Each scene shows the same named points in several views. A view is turned or mirrored, and shifted as a whole, has a little noise and may leave points out.
In the rows, 128 means zero.

Scene 1
View 1
q117: | 147 | 138 | 122 | 148 | 110 | 141 | 137 | 102 | 108 | 105 | 117 | 104 | 129 | 104 |  99 | 134 | 112 |  92 | 144 | 117 | 122 |
q20: | 159 | 104 | 121 |  97 | 117 | 154 | 129 | 128 | 119 | 121 | 147 | 154 | 165 | 165 | 139 | 143 | 155 | 167 | 137 | 128 | 152 |
q107: | 152 | 126 | 141 | 124 | 112 | 135 | 130 | 107 | 118 | 114 | 134 | 125 | 151 | 122 | 115 | 144 | 127 | 112 | 152 | 112 | 136 |
q637: | 152 | 127 | 183 |  96 | 113 | 103 | 114 | 100 | 132 | 124 | 148 | 145 | 168 | 115 | 130 | 156 | 122 | 101 | 180 |  91 | 141 |
q931: | 136 | 160 | 108 | 120 | 113 | 105 | 116 |  94 | 107 |  91 |  88 | 103 |  94 |  73 | 108 | 109 |  74 |  74 | 151 | 135 |  80 |
q539: | 150 | 130 | 132 | 133 | 112 | 138 | 134 | 105 | 115 | 111 | 127 | 118 | 143 | 116 | 110 | 139 | 121 | 103 | 149 | 114 | 131 |
q374: | 164 |  99 | 156 | 104 | 114 | 150 | 131 | 121 | 128 | 131 | 165 | 156 | 189 | 163 | 135 | 163 | 164 | 153 | 152 | 104 | 171 |
q903: | 144 | 143 | 143 |  97 | 114 | 101 | 110 | 100 | 121 | 108 | 117 | 131 | 131 |  99 | 125 | 130 | 100 |  95 | 165 | 116 | 109 |
q216: | 156 | 113 | 146 |  89 | 117 | 129 | 118 | 117 | 126 | 121 | 145 | 154 | 164 | 144 | 139 | 145 | 141 | 142 | 155 | 115 | 145 |
q729: | 144 | 142 | 138 | 100 | 114 | 105 | 113 | 101 | 119 | 108 | 117 | 128 | 130 | 101 | 124 | 129 | 101 |  97 | 162 | 118 | 110 |
q547: | 158 | 111 | 122 | 134 | 113 | 163 | 143 | 119 | 113 | 118 | 141 | 129 | 160 | 147 | 115 | 147 | 149 | 138 | 135 | 119 | 153 |
q784: | 144 | 133 |  64 |  86 | 121 | 135 | 114 | 124 | 104 |  92 |  94 | 134 |  98 | 128 | 137 |  99 | 107 | 151 | 121 | 168 |  91 |
q85: | 162 |  99 | 113 | 107 | 117 | 166 | 136 | 131 | 117 | 120 | 148 | 150 | 167 | 171 | 134 | 144 | 163 | 171 | 129 | 130 | 157 |
q92: | 155 | 120 | 187 |  86 | 113 | 104 | 112 | 103 | 135 | 128 | 154 | 155 | 177 | 126 | 137 | 158 | 131 | 112 | 181 |  91 | 149 |
q632: | 149 | 129 |  93 | 120 | 116 | 147 | 131 | 117 | 106 | 103 | 112 | 121 | 123 | 126 | 117 | 121 | 120 | 130 | 128 | 142 | 116 |
View 2
q931: | 120 |  78 | 146 | 142 | 113 | 167 | 166 | 112 | 119 | 115 |  96 | 156 | 138 |  98 | 113 | 181 |  83 | 166 | 104 |  89 | 143 |
q547: | 121 | 155 | 121 | 139 | 152 | 107 | 145 | 155 | 149 | 151 | 117 | 132 |  84 | 143 | 173 | 105 | 118 | 154 | 110 | 163 | 113 |
q903: | 104 | 109 | 133 | 127 | 136 | 147 | 152 | 140 | 115 | 124 | 137 | 138 | 142 | 110 | 133 | 155 | 115 | 153 | 133 | 109 | 136 |
q637: |  95 | 141 | 131 | 128 | 164 | 126 | 137 | 166 | 106 | 136 | 177 | 131 | 145 | 116 | 161 | 131 | 141 | 162 | 159 | 122 | 122 |
q20: | 110 | 158 | 103 | 114 | 151 | 105 | 147 | 164 | 154 | 146 | 124 | 117 |  89 | 155 | 162 |  99 | 132 | 121 | 121 | 174 | 123 |
q216: | 102 | 150 | 111 | 113 | 155 | 115 | 144 | 166 | 135 | 140 | 147 | 118 | 115 | 140 | 157 | 113 | 139 | 130 | 140 | 153 | 127 |
q117: | 126 | 119 | 145 | 157 | 138 | 136 | 152 | 132 | 130 | 139 | 107 | 152 | 107 | 115 | 153 | 141 |  94 | 182 | 104 | 121 | 118 |
q85: | 114 | 165 | 102 | 115 | 151 |  99 | 146 | 166 | 162 | 151 | 118 | 115 |  77 | 161 | 168 |  91 | 131 | 120 | 115 | 184 | 119 |
q729: | 107 | 111 | 132 | 128 | 136 | 145 | 153 | 140 | 118 | 125 | 133 | 139 | 137 | 111 | 133 | 153 | 114 | 153 | 130 | 111 | 135 |
q92: |  91 | 150 | 124 | 122 | 169 | 120 | 134 | 173 | 108 | 137 | 186 | 123 | 143 | 122 | 164 | 122 | 149 | 151 | 165 | 131 | 123 |
q632: | 124 | 119 | 122 | 130 | 126 | 133 | 160 | 133 | 150 | 135 |  88 | 138 |  94 | 135 | 138 | 133 |  99 | 140 |  96 | 142 | 131 |
q784: | 119 | 100 | 105 | 102 | 104 | 146 | 172 | 125 | 160 | 120 |  68 | 127 |  99 | 140 | 106 | 145 |  97 | 100 |  88 | 143 | 153 |
q107: | 114 | 136 | 132 | 141 | 149 | 125 | 145 | 150 | 129 | 141 | 132 | 138 | 113 | 126 | 161 | 126 | 117 | 163 | 124 | 136 | 119 |
q539: | 118 | 130 | 136 | 146 | 146 | 129 | 148 | 143 | 130 | 140 | 122 | 143 | 111 | 122 | 157 | 132 | 109 | 170 | 117 | 130 | 119 |
q374: | 104 | 176 | 110 | 122 | 171 |  95 | 135 | 179 | 140 | 154 | 158 | 116 |  99 | 149 | 183 |  89 | 148 | 139 | 142 | 173 | 113 |
View 3
q539: | 130 | 125 | 133 | 126 | 128 | 126 | 136 | 151 | 129 | 151 | 152 | 148 | 134 | 175 | 107 | 109 | 153 | 161 | 131 | 139 | 136 |
q85: | 148 | 140 | 145 | 159 | 117 | 155 |  87 | 114 | 166 | 163 |  92 | 145 | 139 | 151 | 137 |  61 | 169 | 153 | 172 | 118 | 152 |
q637: | 112 | 107 | 144 | 113 | 125 | 103 | 124 | 161 | 149 | 121 | 106 | 153 |  94 | 183 | 120 |  95 | 135 | 179 | 114 | 165 | 103 |
q117: | 133 | 126 | 128 | 122 | 132 | 128 | 150 | 156 | 114 | 157 | 179 | 146 | 145 | 176 |  97 | 124 | 156 | 155 | 126 | 135 | 141 |
q20: | 142 | 134 | 145 | 150 | 119 | 148 |  94 | 122 | 161 | 157 |  94 | 145 | 133 | 154 | 135 |  68 | 164 | 154 | 160 | 126 | 143 |
q216: | 130 | 122 | 149 | 134 | 122 | 132 | 105 | 137 | 157 | 140 |  90 | 147 | 115 | 158 | 133 |  77 | 151 | 160 | 138 | 142 | 125 |
q931: | 132 | 118 | 140 |  91 | 147 | 136 | 190 | 170 |  81 | 151 | 183 | 135 | 152 | 135 | 100 | 151 | 146 | 123 |  76 | 146 | 126 |
q784: | 156 | 137 | 154 | 121 | 142 | 179 | 150 | 130 | 105 | 173 | 129 | 125 | 171 |  90 | 132 | 109 | 165 |  96 | 109 | 117 | 148 |
q547: | 140 | 136 | 133 | 151 | 119 | 138 | 106 | 132 | 153 | 160 | 134 | 148 | 139 | 177 | 116 |  83 | 165 | 166 | 163 | 125 | 150 |
q632: | 147 | 135 | 139 | 131 | 134 | 155 | 138 | 137 | 119 | 167 | 148 | 138 | 158 | 139 | 117 | 108 | 164 | 131 | 132 | 123 | 149 |
q374: | 129 | 127 | 141 | 152 | 112 | 126 |  80 | 127 | 179 | 142 |  85 | 155 | 109 | 183 | 132 |  59 | 157 | 183 | 167 | 138 | 132 |
q107: | 128 | 123 | 136 | 128 | 126 | 126 | 129 | 149 | 138 | 146 | 138 | 148 | 127 | 175 | 111 | 101 | 152 | 163 | 133 | 141 | 133 |
q729: | 125 | 114 | 144 | 105 | 136 | 127 | 153 | 160 | 116 | 138 | 137 | 142 | 125 | 150 | 116 | 118 | 143 | 145 |  96 | 152 | 117 |
q92: | 112 | 106 | 148 | 119 | 121 | 104 | 112 | 156 | 159 | 119 |  89 | 154 |  88 | 182 | 128 |  84 | 136 | 181 | 120 | 165 | 102 |
View 4
q20: |  84 | 158 | 107 | 136 | 148 | 110 | 143 | 120 |  96 | 144 | 114 | 130 | 135 | 145 | 117 | 142 | 140 | 141 | 124 | 168 | 173 |
q784: | 113 |  64 | 115 | 165 | 111 | 164 | 187 | 148 | 109 |  98 | 112 | 148 | 108 | 110 | 143 | 167 | 133 | 117 | 116 | 160 | 163 |
q85: |  77 | 166 |  97 | 139 | 153 | 104 | 151 | 121 |  89 | 145 | 111 | 128 | 142 | 141 | 118 | 147 | 143 | 149 | 129 | 170 | 182 |
q903: | 137 | 109 | 159 | 125 | 104 | 144 | 111 | 123 | 159 | 127 | 135 | 121 |  92 | 132 | 139 | 133 | 122 | 110 | 103 | 155 | 132 |
q374: |  84 | 191 | 119 | 118 | 156 |  96 | 108 | 108 | 108 | 163 | 120 | 121 | 137 | 165 | 107 | 125 | 140 | 140 | 120 | 170 | 167 |
q216: |  99 | 152 | 129 | 127 | 142 | 119 | 117 | 118 | 118 | 149 | 122 | 130 | 123 | 160 | 113 | 130 | 135 | 125 | 115 | 166 | 158 |
q729: | 135 | 109 | 154 | 126 | 103 | 143 | 116 | 123 | 157 | 125 | 133 | 121 |  94 | 127 | 140 | 136 | 124 | 115 | 104 | 155 | 134 |
q637: | 123 | 157 | 160 | 107 | 125 | 119 |  79 | 106 | 156 | 154 | 137 | 115 | 105 | 162 | 120 | 114 | 126 | 116 | 104 | 161 | 134 |
q117: | 134 | 134 | 137 | 124 |  95 | 121 | 133 | 118 | 159 | 118 | 132 | 100 | 101 |  83 | 163 | 150 | 127 | 148 | 118 | 152 | 142 |
q632: | 115 | 112 | 118 | 144 | 111 | 133 | 162 | 130 | 125 | 113 | 119 | 122 | 113 |  98 | 150 | 158 | 133 | 139 | 120 | 157 | 159 |
q107: | 118 | 149 | 136 | 122 | 117 | 115 | 119 | 114 | 143 | 136 | 129 | 110 | 112 | 120 | 140 | 138 | 130 | 139 | 116 | 158 | 149 |
q547: |  97 | 169 | 110 | 128 | 132 | 100 | 139 | 114 | 117 | 139 | 120 | 111 | 129 | 114 | 137 | 147 | 138 | 156 | 127 | 162 | 167 |

Which points are out of place in each view (at most two, in the order of its rows)? Write none if all are in place.
view 1 | q20
view 2 | none
view 3 | q85
view 4 | q374
